Each row is a point on a landscape with many valleys, with its height.
A ball rolls from a point to whichever of its 2 nearest points has the largest drop for the distance, and stops where none of them is lower. Distance is the straight distance between rows; heights are no part of it.
vuguv (h 5.59): [ 11  34 -29  30  39 -10  38 -36  22  24  -2   7  18  28  65 -77 -24 -36
 -43  49  40  -5 -51]
fafal (h 5.42): [ 73  33 -66 -69  25  29 -69  46  23  34 -37  14  14   4  -1  -7 -18  52
 -28  -9  15  36  -5]
luti (h 4.39): [ 14 -18 -37 -80  40 -46 -41   7   9  24 -48  71  35  20  17  48  -1  24
 -74 -70 -27 -32 -15]
bili (h 6.08): [  7  46 -23 -38 -11  13  30 -13 -26  32 -44 -17 -28  15  67 -90   7 -25
  -9  -9  37 -10 -11]
Nos (h 3.11): [-36 -17 -23  39  62  23 -38   9  -1  14  59  40   2 -65  12  32 -42 -11
  10  58  -9  36 -40]
vegi (h 5.32): [ -9   7   1  21  62 -38  22 -14  -4  -8  -9  49  -4  27  42 -57 -26 -43
 -36  43  45 -39 -37]
dade (h 3.16): [-38 -12  32 -14 -53 -16   3  19 -26 -18 -21 -36 -61  36   3  49 -13   0
  53 -25  30   8  53]
fiva (h 4.80): [ 10   1 -35 -93  32 -47 -17   5  -8  46 -75  39  13  -4  36 -19 -13  32
 -47 -37 -33 -39 -36]
lop (h 4.67): [ 39 -29   2  15  41  57 -12  29   2 -21 -43 -18  41  17 -63  -3 -18 -12
   5   9  27 -10 -62]
Suf (h 6.69): [ 22   2  -4  -5 -20  -9   5 -13 -12   3  32  39  -2 -38  76  30  40  -7
 -38 -52  11 -16  24]
Fusik (h 4.61): [-70  36  26  20   3  16 -12  43  32  33  73  12 -14  30 -40 -17   0   5
  21  36  -2 -24  27]
Vupi (h 7.75): [ 10   9  25  11 -60  17  21  41 -15 -19  24 -17 -11  49  -3  18  44 -12
  14 -68  21 -33  46]
Vivu (h 5.49): [ 65  71   6  12  -4  58 -19  31  57  34  -6 -38  53  20 -48 -16  -4 -25
 -17  26   1 -47   3]
bil (h 3.49): [ 46  -5   4 -27  53 -21 -51  68  19 -22 -34  64   6  27 -29  26  -9  21
 -46  -1  10 -60  -3]
tupur (h 8.40): [  4  37 -14  43  14  -5  -5  20 -11  -1  25 -23 -33  -9 -37 -81  40  79
  36  34   1  42 -21]
Biso (h 7.18): [-22  46 -39 -32  22  -4 -23   5  64  71 -41  19  38  30  31 -58 -10  14
 -34   1  34  -4 -10]
Zupu (h 7.81): [-47 -42  71  14 -37 -34  22 -15  22 -27  22 -10   3  34 -28  58 -30 -22
  15  18 -16 -42  31]
Nuda (h 4.83): [-60  -1 -44 -13  27  27 -10  30 -18  45   6  69  -4  18  60  31 -23 -77
 -39 -44  21 -13 -27]
biru (h 3.76): [ 68  17   3  48  20  13  44 -42 -24 -31   5 -52   7  -3  -6 -65  -1  -2
  28  48  28  13 -41]
gizep (h 6.84): [  1  50 -62  28  32 -36 -21  46  16  21 -11  48   3 -54  92 -23  27  -2
 -72  -3 -21 -34   3]
nimu (h 7.98): [-22  71 -21   5  31  -4  14  -4  13  36  37  -4 -51  17  31 -82 -18  14
   4  80  12  33  -3]
Nefi (h 5.03): [-16 -29 -12 -26 -32 -39  27 -77 -25 -20 -47 -41 -45 -21 -22 -17  -6  14
  31  16  -9 104   6]
Zir (h 3.47): [-42 -48  41  16 -44 -54  10   5 -47 -27 -12 -31 -57 -17  19  79 -13  20
  28 -18 -16   0  38]
tav (h 8.00): [ 29  16 -21  12  13   5 -25 -27  93  44  13  16  73 -35  33  -7   0  29
 -57  27   6  -2 -20]
soze (h 8.52): [ 12  19  -7 -15  -3  10 -34  24  -8  -2 -16 -21 -34 -17 -54 -32  33  63
  42   2   3  40   4]
garu (h 7.59): [ -7   7  -8 -60 -11 -64  37 -44  36  26 -55  -8  30   7  37 -76   1  58
 -30   5 -12 -33  19]
Fil (h 2.63): [-38 -73  13  64  -2   7  37  -5 -41 -37  24 -14  21  14  51  35  26 -17
  34 -38  37  16 -24]
poguf (h 6.76): [-49 -28  15  11  10 -32 -20  58   1 -25 -57   3 -29  80 -37  63  -1  23
   5 -44  54  -6  24]
kefi (h 6.72): [  0   3   4  12  37  28  24 -22  13  -6 -39  -8  36  68 -18 -46 -17 -57
  -7  13  75 -11 -43]
zubo (h 7.53): [-18  13  28   6 -24  38  22 -15  19  18  36 -16  31  16 -22   2   0 -44
  -8  -3  -1 -31   8]
Rogi (h 7.54): [-46 -24 -24   7  30  38  49 -22  -7   6 -10 -19  23  31 -57 -70 -16 -33
   6  31 -23  61 -47]
Lomis (h 4.13): [-76 -28  33 -38 -15 -12  37 -57 -32  -6  39  -4 -43   4  39  32 -59 -45
  45  31  -3  24  22]
namob (h 3.50): [-19  11  26  13 -25 -35  60 -32   9   6  60  14   6 -13  48 -44  30  -3
 -57  13 -46 -41  18]
sut (h 3.88): [  7   3  -7 -35 -20  45 -13 -42  11  16   1 -11   6  -2   5  25 -12 -38
  35 -25  55  55  16]
potu (h 5.14): [ 55  20  12  35   8  32 -12  14  41 -10 -12 -26  49  21 -65 -37  24   9
   8  10  25 -14 -22]
guko (h 8.10): [ -5  -3 -28  33  17  22 -31  93 -33   0  56  41 -12 -31  18  46  25   7
  -9 -35 -25 -14  18]
Fura (h 3.87): [-67 -39  42  -2  -9  -2  59 -25 -42 -15  39 -53 -17  35  18  10 -58 -34
  78  47 -32  33   8]
pidi (h 2.79): [-30  24  30 -16 -17  10 -26  29  21   2  14  -3 -33  57 -23  30  -4  -3
  60 -13  62   3  52]
tifo (h 1.49): [ 25 -45  -6  51 -60   6 -16  22   0 -32 -34 -34  24  24 -65  38  45  16
  52 -72   4  49  25]
Gik (h 4.20): [ 13 -30   3  -1 -24  39 -26 -27  -9 -10  -5 -39   7 -24 -30  46 -21  -7
  87 -11  24  66   2]
bazo (h 3.22): [ 43  -8  20 -46 -39  -2 -17 -45 -13 -12   4 -10 -27 -58  18  45  -2  22
  20 -13  -6  23  11]
Veki (h 8.17): [ 14   1  -8  61   6 -18 -15  41 -20 -12  63  42   1 -78  22  20  56  22
 -28 -24 -33 -23  13]
Mesoz (h 5.83): [ 11 -41  25 -12 -23   7  50 -14 -72 -46 -40 -45 -38 -16  16 -15  -6 -19
   8  -4 -12 -25 -30]
vuv (h 5.61): [ 66 -12   3 -49  -6  54  14  25 -43 -17 -32 -12  13  36   2  32 -40 -64
 -18 -26   6 -59 -12]
nel (h 1.48): [ 48 -45 -21  -7 -11  28 -24 -36  14  -1 -46 -26  39 -52 -95 -18  21   6
  26   9 -52  62 -28]
Tobi (h 5.74): [ 27  80 -11  -9 -29  82  -9  56  19  47   3 -52  11  22 -53 -26  -6 -42
  10   9 -25 -30  24]
farod (h 1.97): [-27 -62  21  69 -55 -33  42 -15 -34 -44 -19 -49  -6  16   8  33  29  16
  28 -49  27  43   1]
vitul (h 5.51): [ 41 -13  20 -55 -13 -31  27 -38 -46 -26 -67  -7 -41 -15  52 -26 -18 -13
 -18  -3   3 -42 -27]
gor (h 3.78): [  4 -18  -2  12 -25  46   2   3 -43  14  57 -12 -13 -87  15  18   0   5
   4   2 -74  -6 -31]
rone (h 3.79): [-65 -79  42 -15   4 -73   7 -25 -27 -31 -29  25 -23 -26   3  89 -57 -25
 -21  19 -40 -21  10]
Limi (h 3.67): [ -6 -23  -1  78  -7   3  40 -30   5 -16  43 -24  39  21 -78 -42   0  30
  72  21 -51  77 -18]
pazu (h 7.64): [ 14   7  36  42 -38  25  24  -8  11 -15  22 -38  29  46 -22   8  22 -34
  40 -30  50 -23  26]
lifub (h 3.44): [-12 -42  27  19  38 -54 -36  18   2 -43 -34   8 -29  -5 -52  47 -25  59
  12  40   4  -4 -20]
tor (h 4.00): [ -3 -15  -8 -59  -8 -35 -34  -5  31   3 -26  33  25  10 -21  68  34  57
 -54 -72 -28  -3  25]
zagop (h 3.37): [ 37 -12 -13  10 -16  32  13   2 -28   1  12  -9   4 -67  21 -13  36  20
 -39 -18 -43  -5 -47]
pofen (h 1.31): [ -7  30  -1 -85 -14 -17 -43 -31  31  18 -64  11 -25  50  -9   8 -28  -8
  33 -16  73  43  46]
Tuvev (h 4.46): [ 39  59 -53  42 -12  32   6 -14  55  23  -4 -33  32 -47  84 -13   6 -28
 -51  46 -25 -17 -50]
mogo (h 6.68): [  9  -4 -38  37  55   3   1  11 -34  -5 -23  44 -12   1  61 -26  27 -11
 -34 -25  65  -4 -57]
Rofu (h 3.66): [-31 -28  28 -34 -34 -42  -1 -36  31  -8 -28   1   6  -2 -42  41  17  37
 -39 -27 -28   5  10]
vab (h 8.83): [-23  45 -44 -30  70 -47 -47  18   3  39  -6  38 -31 -75  42 -34  -1  57
 -45  43 -51 -20   6]
gan (h 5.07): [-48  30  -7  50  52  -8   5  28  21  11  26  54  -1  37  32 -34 -10 -57
 -35  29  54 -41  -5]
sisi (h 6.96): [ 16 -10  11  49  46  -9 -20  38   8 -34  15  64  21   9  30  34  -8 -58
 -11 -14  80 -43  19]
fovus (h 4.56): [-64 -44 -12 -22  53  13 -16  -4 -32  12   3  59 -10  -4  48  45 -46 -54
  11  -4  34   9 -26]
Dek (h 4.03): [  8  70  -7  11 -53  37  18  26  41  44  22 -47  13 -18  15 -53  27  -3
 -44  15 -63 -49   7]
mozak (h 2.13): [ 82   7 -41 -27 -23  11  -5  18 -26 -26 -42  -4  -1  55  24  -2  36   6
  -9 -74  68  31  17]
Zozi (h 7.93): [ 25  31 -46 -29 -15  41 -30  82 -24  19  27  24 -13  52  13  17   7  -3
 -39 -43   4 -14  24]
Duzad (h 3.09): [-45 -20  -3  43 -22  29  34  -6 -49  -7  43 -28 -13   4  38  -6  31 -11
  56 -32  34  41  -3]
Refan (h 7.78): [-99   3   0 -47  -5  11   8  -2  12  51  18  45   7  25  -4   3  12 -17
 -48 -35 -27 -19   1]
lagu (h 2.42): [-43  16   4   4 -15 -26  44 -63  32  12  56   4   6  27  -8 -30  22  22
  10  10   2  73  23]
muvu (h 6.28): [-43  26   2 -36 -10  21  36  -9 -24  16 -34  -9 -28  68  17 -63  -4 -59
  11 -24  55 -16   2]
tevam (h 7.84): [  9  42  -9 -37 -32   5  -3  44   3  19  15  27 -15  53  36   3  35   1
 -33 -66  21 -34  59]
punip (h 6.98): [-64 -23  12 -19  17 -23 -22  -7  31  -7 -40  22  -1  62 -49  35 -12   8
  -1 -16  48  17  -3]
dibo (h 8.23): [  -1    6   24   48    3  -57    1   15  -15  -45   66   52   19 -100
   16    6   13  -20  -30    6  -38  -35   51]
Teb (h 2.80): [ 38 -13 -18 -41 -12  28  -3   7 -76 -13   1  -5 -58 -61  45  26   1  15
  19 -25 -15  16 -11]
peb (h 2.32): [ 26 -10  54  40 -32 -35  15  10 -16 -50   8 -24 -30   4 -11   4  13  18
  29   9   8 -48  15]
kenor (h 4.73): [ 86  -1  -6 -57  12  37 -68  14  19  -5  -4  13   7 -19 -29  61 -43  21
   9   6  14  16  -7]
zolad (h 7.40): [ 20  23  -7 -33  -5 -14  14 -35  58  22 -52 -16  47  31   4 -81   1   5
 -14  14  37  -5  13]
fadi (h 5.29): [ 22   9 -18 -54  -5  58   0  27 -18  33  -6  24  14  40  31  31 -53 -89
 -45 -33   2 -54 -12]
memub (h 0.58): [ -9  -9 -20 -40 -35  69  -6 -20  22  49   6 -12  48 -58 -41   7   3 -18
 -38 -21 -77  30 -27]
buzad (h 4.49): [  4 -29   7 -22 -23   6 -16 -25 -43 -26 -32 -48 -55 -25   9  48 -38  12
  84   5  37  68   4]
fod (h 7.37): [-56 -63 -12   6  42  34  10 -14  -1 -10 -25 -12  41  24 -58  -6 -25 -16
  21  17   6  60 -58]
Mibul (h 2.97): [-50  -8 -23 -24  89 -54 -47  -7 -29 -13 -29  42 -65 -13   7  32  -9  37
  17  13  27  15 -10]
daz (h 2.83): [-23 -52  49 104 -22 -20  12  21 -25 -43  27 -47  39  37 -30   3   2  33
  76   2 -49 -12 -14]
pani (h 6.20): [ 51  21 -24 -84 -55  35 -16  25   4  18 -43 -24   1  23 -32 -27  21 -15
   0 -38 -23  16  62]
bibif (h 3.07): [ 58 -24  34  72  -8 -30  25 -23 -17 -65  -6 -49   0   4 -41 -20  -4  38
  41  35   3  -4 -39]
nipir (h 2.09): [-47  37  -5   2 -44   8   4 -23  60  49  48  -4  33  14 -23 -39  53  15
  -7 -17  -2  41  41]
gegod (h 4.02): [ 47   3  -5  66  -1  14  54 -52 -21 -19  21 -53  26   1 -51 -61   1   1
  65  37 -21  60 -24]
zegam (h 8.13): [ 14  60 -39  18  19  10 -44  -5  74  50  20   3  14 -34  38 -23  -3  41
 -18  51  22  30 -12]
bepor (h 6.83): [ 12  -9  -7  44  39 -32   4  17  -7 -26  -7  61  15   8  46  -1  46 -11
 -54 -41  46 -41 -10]
puvup (h 4.77): [  3 -15   4 -20 -15 -39   4 -51 -40 -32 -58 -29 -67 -17  16   9 -12  33
  26   6  43  57  -8]
tes (h 4.62): [ 58  -5 -23  -5  -2  38   7 -44  30  15 -37 -30  66 -35 -14 -41  13 -14
 -26   6   0  27 -34]
zozop (h 7.86): [-45  37 -39  -1  48  -6  11 -34   5  34  12  16 -26  22  28 -63  -1  22
   3  30  48  75 -23]
Katu (h 2.91): [-16 -35  49  53 -69 -59  55 -24   6 -43 -13 -37   6  25 -48   5  30  27
 -25 -21 -30 -12   8]
Nav (h 3.51): [ -1  18 -13  16  25  10  -9 -35   7  19  50  22  -8 -72  50  11 -50 -52
 -19  71 -10   6 -17]
mavit (h 2.75): [  8  32   8 -10  -8 -35  72 -61  40   2  12 -23   2  43 -23 -83   1   8
  27  39 -17  77  33]
nevu (h 8.20): [  2  35  -5 -12  16  34 -27  39  16  31  12  14 -16 -27   5 -11 -22 -16
 -34  38 -30 -41 -14]
sota (h 3.80): [-24 -73  44  -2 -38 -53  -4 -20 -18 -17 -42 -21 -33 -30 -15 103 -53  19
 -16  -1 -29   2  10]
Zuti (h 8.27): [ 16  52 -30  49  36   4 -18   3  49  24  24 -13  11  -3 -23 -71  12  57
   2  62  16  49 -35]
rufit (h 6.48): [-62   2  10  19   3  16  50 -16   5   1   4  -3  11  86  -9 -47   4 -49
   3  -7  57   2  -7]
tal (h 7.94): [-44 -18  54  28   2 -22  65 -35  40 -19  58   3  28  76 -26  10 -34 -39
   9  36   1 -10  15]
tipuv (h 5.27): [-30 -55 -29  10 -25 -18  16 -58   0  -4 -48 -27 -18   8 -58 -16  30 -23
  56  11   2 116  26]
Gifit (h 5.84): [ 52  48 -31  19  19  11   9 -17   7  20 -24  -6  -2   0  99 -57  -6 -31
 -24  19  72 -19 -32]
dureg (h 0.40): [ 20 -38  19   7 -17  21 -21 -22  -3 -14   4 -30  24 -56 -85  11 -14  47
  40  21 -68  22 -41]
Belov (h 5.19): [ 30  -4   9 -74  26 -84  -8 -23 -19  -6 -77  45 -13 -21  55 -17 -32   3
 -35   5 -13 -67 -14]
Pil (h 7.67): [-81 -25  43 -47 -14  -7  16  -8   1   8  20  22 -13  15 -24  23 -27 -24
 -16  11 -44 -44  13]
motuv (h 2.23): [ 34 -27  59  22  -9   1 -50  64 -14 -36  -1 -33  -8  -4 -52  49 -43  31
  79  27 -40 -51   9]
busup (h 6.51): [-47 -41  42  15   4 -27 -12  82  -3 -34  -9  17  -8  46 -36  60   5  13
   5 -20 -15 -61  31]
mitoz (h 2.39): [-15  44  31 -14 -50  10 -22 -29  48  22  33 -27  -3  24 -49  -3  -1  -7
  69   7  35  30  65]
filig (h 6.14): [-39 -21  -5  -1  22  29  43  17 -71 -16 -23 -21 -41  17  21 -52  -7 -22
  14  12  12  -6 -46]
Tove (h 3.40): [-26 -20 -14   6  72 -49   2 -28 -30 -26   4  39 -39 -19  10  -8  -9  40
  -3  45   4  31 -34]
dom (h 1.70): [-67  -4  -4   8 -18  13 -15 -12  49  32  41  12  41   4 -81  -1  45  32
   7 -23 -26  56  14]
Gifo (h 3.46): [ 35  25  34  15 -28  -4  72 -78  -3  -4  67 -39   8 -10   9 -25 -22 -23
  24  43 -31   7   7]
zoki (h 7.17): [-36 -27  -6  -9   9  29 -29  -4  41   4 -33   0  28  39 -78  13  -4 -14
  36  -4  41  60   0]
rim (h 6.77): [ -7  21 -43  14   2 -16  16  28 -35  16   2  46 -14 -41 100 -16  46 -22
 -75 -48 -23 -37   0]
zuba (h 3.10): [ 25  22  34  15  15 -20  90 -45  25 -18  40 -21   0  46 -31 -52 -32   4
  21  60 -39  35  -4]
Kupi (h 7.74): [ 25  -8 -14 -23  20 -84  29 -68  26  -1 -37   9  25 -17  72 -44  11  72
 -27  11  19 -10   3]
Tabi (h 0.44): [ 23 -43 -38 -13 -34  13 -24  17   0 -21 -26  11  28  32 -41  67  43  25
  -9 -92  13  59  18]
lati (h 7.95): [-25   8  -5 -42 -20 -17  10  12 -10   0 -39  25 -16  75  19   7  28 -10
 -21 -84  44 -11  23]
vibap (h 5.04): [-14  21 -23 -13 -10  64   7  -7   0  46  22  13   6   4  64  38 -33 -90
 -27 -23  25  -9 -14]
Lis (h 4.27): [ 64 -30  16  -5 -25  -3  23 -50  16 -31 -45 -30  44 -25 -20 -20  23  13
 -30 -11 -14  -3 -34]
Rula (h 3.32): [  5 -13  28 -49 -79  10  29 -84   8   8  12 -45  18 -42 -34   2  -3 -25
  15  -1 -60  22  25]
Vurat (h 2.18): [-35 -86  32  57  34 -36 -32  42 -28 -49  27  20  31 -50  -4  62  -8  16
  39  19 -52  -6  -7]
mufu (h 5.96): [ 74  80 -41 -34 -41  62 -16  48   9  39 -12 -47   2  20   5 -39  10 -17
  -4 -14   2   0  42]
fad (h 4.14): [-28 -52  42  24 -37  16   1  -6 -47  -7  64 -30   5 -56   5  41 -22   7
  70   6 -90 -11  -4]
Birik (h 3.55): [  2  20  -7 -24 -21  13 -31 -52  16  31  47  13 -13 -48  38  34  17  26
  22 -17  36  60  23]
novu (h 8.08): [-16  12 -32 -76  16 -75 -23  -8  14  27 -81  31   2  69  22  19  17  25
 -26 -86  32  -9  14]
sedu (h 3.75): [ 20  21  11   4  -7  10  18 -78  25  23  75  -9  12 -43  17  -5 -31  -5
   7  57 -23  39 -10]
Gok (h 3.12): [-31 -68  22  40  -7 -40  37 -31 -20 -47   7  27  10   4  37  55  20 -23
 -21 -40  25 -16  -9]
Tere (h 8.64): [-56  18 -20 -47  21   7 -21  24 -10  28 -13   5 -32 -12 -49 -36  29  61
  -5  -1 -37  25  -9]
menuf (h 8.74): [-50  13  -8 -54  64 -41 -31  18 -17   9 -15  30 -48 -32 -29 -23  13  66
 -31  29 -69 -31  -6]
Bik (h 3.95): [ 12 -13  25 -45   9 -44 -58   4  19 -21 -55   1 -39 -17 -60  62 -27  69
  -3  21 -13   6   3]
gevo (h 8.28): [ 32 -13  50  10  -6 -33  -6  16   1 -38  37  31  10 -74 -15   9  -3 -10
 -32  29 -64 -79  28]
fomol (h 6.02): [ 59  61 -67 -25  -3  84 -14   2  -8  41 -37 -36   0  -3  42 -10 -28 -65
  -6  -2  34  33 -23]
mifor (h 2.05): [ -2   0  33 -49 -28   3 -13  26 -56 -19  -2 -33 -82 -42 -18  13 -20  38
  58  25 -51 -17  21]
senum (h 2.87): [ 46  -2  35   5  26  11 -43  80  10 -31  -1  13  -5  16 -54  24 -21  17
  20  22   3 -64   4]
Tozom (h 3.45): [-22 -78  15  21  20 -63  12 -26 -40 -57  -8  38  -4 -58  28  63  -8 -11
 -24  -6 -18 -11  -9]
mapaf (h 3.84): [ 99 -35   3 -13 -20  20   7   1 -27 -40 -32 -11  20 -46   2  13  25  24
 -39 -37 -33 -23 -41]
padus (h 2.70): [-43 -56  11  47  64  -4 -31  33   2 -17  51  50  36 -47 -20  37 -31  -5
   6  43 -27  -3 -20]
Fufom (h 1.47): [ 37 -16  47 -18 -29  -5 -30   9 -20 -27   9 -26 -36 -60 -51  27 -26  48
  41  32 -73 -31  -5]
levid (h 2.52): [-22  26  -4 -42  37 -18 -53  42 -15   3  -2  34 -65   2  -7  29   8  44
  24  -7  18  -3  38]
Sepez (h 3.48): [-52 -34  36  45  -7  -2  23  17 -46 -25  28 -56 -16  37  21   0  -8   0
  95  14   9  27   4]
kifak (h 8.12): [-52 -24   9 -20  68 -39  16 -46  21   8  21  72  10  18   4   1 -69 -37
 -31  57 -10   0 -31]
Pimi (h 4.85): [ 57  27 -39  41   0  19  36 -57  52  25  -3 -47  72 -26  45 -65   6  -5
 -41  39   6  18 -41]
biv (h 6.60): [ 51  -7  19  -2 -24 -24 -12  18   3 -28  48  58  18 -27  45  69  16 -33
 -37 -47   5 -45  65]
robu (h 8.30): [ 34  16  22  14 -14  35 -16  47   7  11  46   4  13 -51 -13  21 -12 -26
 -30  21 -68 -74   4]
nisub (h 1.81): [ 12  14  43   2 -49 -61  16  16 -23 -40 -24 -19 -71  13  10   8  37  41
   2 -22   7 -46  54]
daro (h 8.09): [-10  74 -20   7  27  37 -22  43  12  37  10 -14 -51  -3  18 -54 -22 -10
   0  71   8 -13 -21]
ramas (h 1.20): [-26 -17  -8  14 -33  38   5 -27  22  30  43   1  50 -39 -29   8  36  11
 -20 -37 -40  34 -24]
sus (h 4.09): [  4  43 -24  47   1  44  35  -4   0  19  22 -28   3 -20  43 -30  -6 -63
 -41  45 -27 -36 -52]
kevem (h 7.88): [ 33 -17  -4  -3  21 -52   5 -66  76  10  -7  28  79 -20  50 -15   3  54
 -51  16  26 -14  -6]
ginet (h 3.72): [ -7  31   2  13 -33  12  49 -14  27  33  23 -10  28 -12  60 -44  16 -44
 -81   8 -43 -64  -9]
dalof (h 2.35): [ 37 -38 -27  23 -45  53   1 -33 -12   9 -16 -39  44 -35 -64   2  42 -39
  55 -32 -40  52   8]
dimed (h 6.25): [ 26 -33  33 -15 -24  -3  -9  62  -8 -43 -18   6   0  71 -24  73 -22 -22
 -11 -36  12 -61  35]
Nenov (h 8.02): [-27 -10  26   2  36 -36  67 -68  37 -10  29  37  18  65   9 -12 -44 -35
 -24  39  17  17 -18]
Zimo (h 6.43): [-13 -24 -28  48  65  41   8  35 -50 -13 -18   3 -15   8  26 -30  -4 -11
  10  12  54   9 -73]
dabeb (h 8.90): [-54  45 -23  14  64 -49 -25  17  35  32  48  42  -8 -27   5 -30  33  59
 -46  39 -41 -13  20]
Nevin (h 4.84): [-57  33  -3  34  39  14 -36  50  40  31  47  49  -9  26   0   2   1 -21
  -8  20  39 -18  14]
fevuz (h 8.03): [ 12  27 -72   4  -6  24 -33  97 -25  13  49  51 -12  -3  45  46   5 -25
 -67 -33 -38 -21  25]
ras (h 5.72): [ 58  38 -58 -51  15  51 -42   9  31  45 -65 -12  21  -5   9 -42 -19  -6
 -10   1  28  40 -13]
Koli (h 6.97): [ 21  40 -51  -9  34  -5 -21  50  19  41 -43  27   6   1  59 -46  15  28
 -61 -10   6 -32 -25]
vod (h 1.95): [-27  30  27 -68 -33 -30 -31 -48  56  22  -5   3 -19  18 -17  21  -7  19
  24   3  35  32  63]
fubo (h 8.97): [-11  49  -8   0  34 -47 -33  20  30  19  17  18 -16 -15   9 -26  64  93
 -19  -2  -5 -24  43]
kuvor (h 5.08): [ 86  29 -31 -13  28  31 -80  45  32  17  13  22   8 -35 -17  31  -2  64
 -10  10   4  22 -12]
Neri (h 4.08): [ 19  -9 -15  -3  66  28 -30  56  12   0 -42  42  16  32 -24 -11 -13  -1
 -39   0  30 -32 -60]
ripes (h 3.25): [-13 -16  54  14 -36 -58  69 -34  13 -33  25  -8   2  21 -18 -23  19  17
 -40  19 -56 -44  10]
Supip (h 9.02): [ 14  34 -31   7  34 -46 -20  35 -27  -4  18  28 -40 -29  54   0  86  65
 -27 -53  -2 -21  47]
vava (h 7.72): [-12  13 -45 -17  33  21  10 -39  12  32 -39  -8  16   9  -2 -86  -8 -13
 -10  31  22  66 -42]
vakog (h 5.93): [ 18 -22  14 -57  10  16  -6  66 -45 -27 -40  20 -32  44  -4  27 -50 -43
  -7  -8 -11 -75   6]
pizu (h 2.44): [ -1  -5   3 -36  -6 -29  -3  -9 -79 -25  -2  -9 -98 -70  40  12   8  43
  37   7 -19   9  14]
lolef (h 3.27): [-14 -16  22 107   1   4  26   4 -10 -14  81 -20  36  19 -29 -25   2  25
  63  20 -32   3 -18]
kib (h 2.76): [ 33 -52  23  53  32 -39 -39  48 -27 -62   3  22  -9 -52 -19  49   1  43
  32  14 -17 -28  -3]
Dur (h 1.19): [ 24 -20  -8  17 -28  -2  24  -5 -32 -41 -39 -22 -16   9  11  -2  53  17
  10 -61  45  29  -8]
mipa (h 2.96): [  5   4   3 -19 -67  48  32 -30 -29  14   4 -53   8 -26 -28 -29  26 -43
  26 -28 -41  17  24]
faf (h 4.32): [-65 -23  18 -38  10 -33  -5 -35 -27  -5  20  45 -41 -28  44  55 -31 -33
  15   3   8   0  28]
Fek (h 7.39): [  4  55  12  41 -19  74  16 -15   9  45  41 -54  63  13 -44  23 -23 -68
  46  25   5 -25  11]
zite (h 6.27): [ 15  30 -43  18  -2  88  16   0 -16  30 -18 -44  16  -5  -2 -23   3 -62
   9  -7  19  27 -33]
vaz (h 1.69): [ 39  11 -68 -34 -11  37   1  11 -19  21 -61  -1   9  27  28 -50  42 -22
 -16 -69  44  53   0]
gev (h 2.24): [ -3 -41  21  78 -48   5  -8  10  -4 -26 -13 -56  40  22 -81   5  14  20
  82 -24 -35  23   6]
Lag (h 6.50): [ 34  29 -23   1  17  63  12   7 -11   4 -55 -38  18  41 -26 -55  12 -62
  22  -4  60  12 -12]
gatav (h 2.19): [-23  27  17 -28  17 -66 -19  50 -44 -31 -20  26 -91   7  14  16  24  24
   9 -18   2 -54  72]
bagot (h 4.36): [ 34 -44  -1 -35  -6   6 -57   1   8 -23 -38  -1   0 -31 -55  86 -21  51
  18 -18  -6  51 -13]
tof (h 3.30): [-38 -27  25  -2 -61 -14  23   3  -6 -18 -26 -27  -8  17 -52  13  33  18
   0 -43 -28  10  19]
Miriv (h 7.10): [ 12  -5  16  72  41  40 -12  46   2  -9  43   9  33  21  23  38 -20 -68
  30  16  62 -46   5]
tigo (h 7.26): [  9  26  35  64  10  35  24 -19 -10  10  70 -32  36  12  16  28 -39 -72
  57  46  36 -42  15]
Vir (h 4.33): [-31  78   2  18 -21   9  -9  32  45  52  58 -12 -18  -6 -10 -58  21  36
 -15  43 -41 -19  23]
lopa (h 6.47): [ 49  -9  28 -21 -25 -12 -36  33  30 -26  27  41  13  37  -9  90 -12 -12
 -14 -32  22 -48  59]

Call two points neighbours if one is among the 2 nearest of the other. Go from one point of each pair to the other, from neighbour to neighbour, staying as low as possible. Name the highest point that can't be avoided.
Vurat and nisub: lifub
Dur and vaz: mozak
Katu and Vurat: gegod
Fil and pofen: sota
Katu and Tabi: tor
nisub and memub: sedu
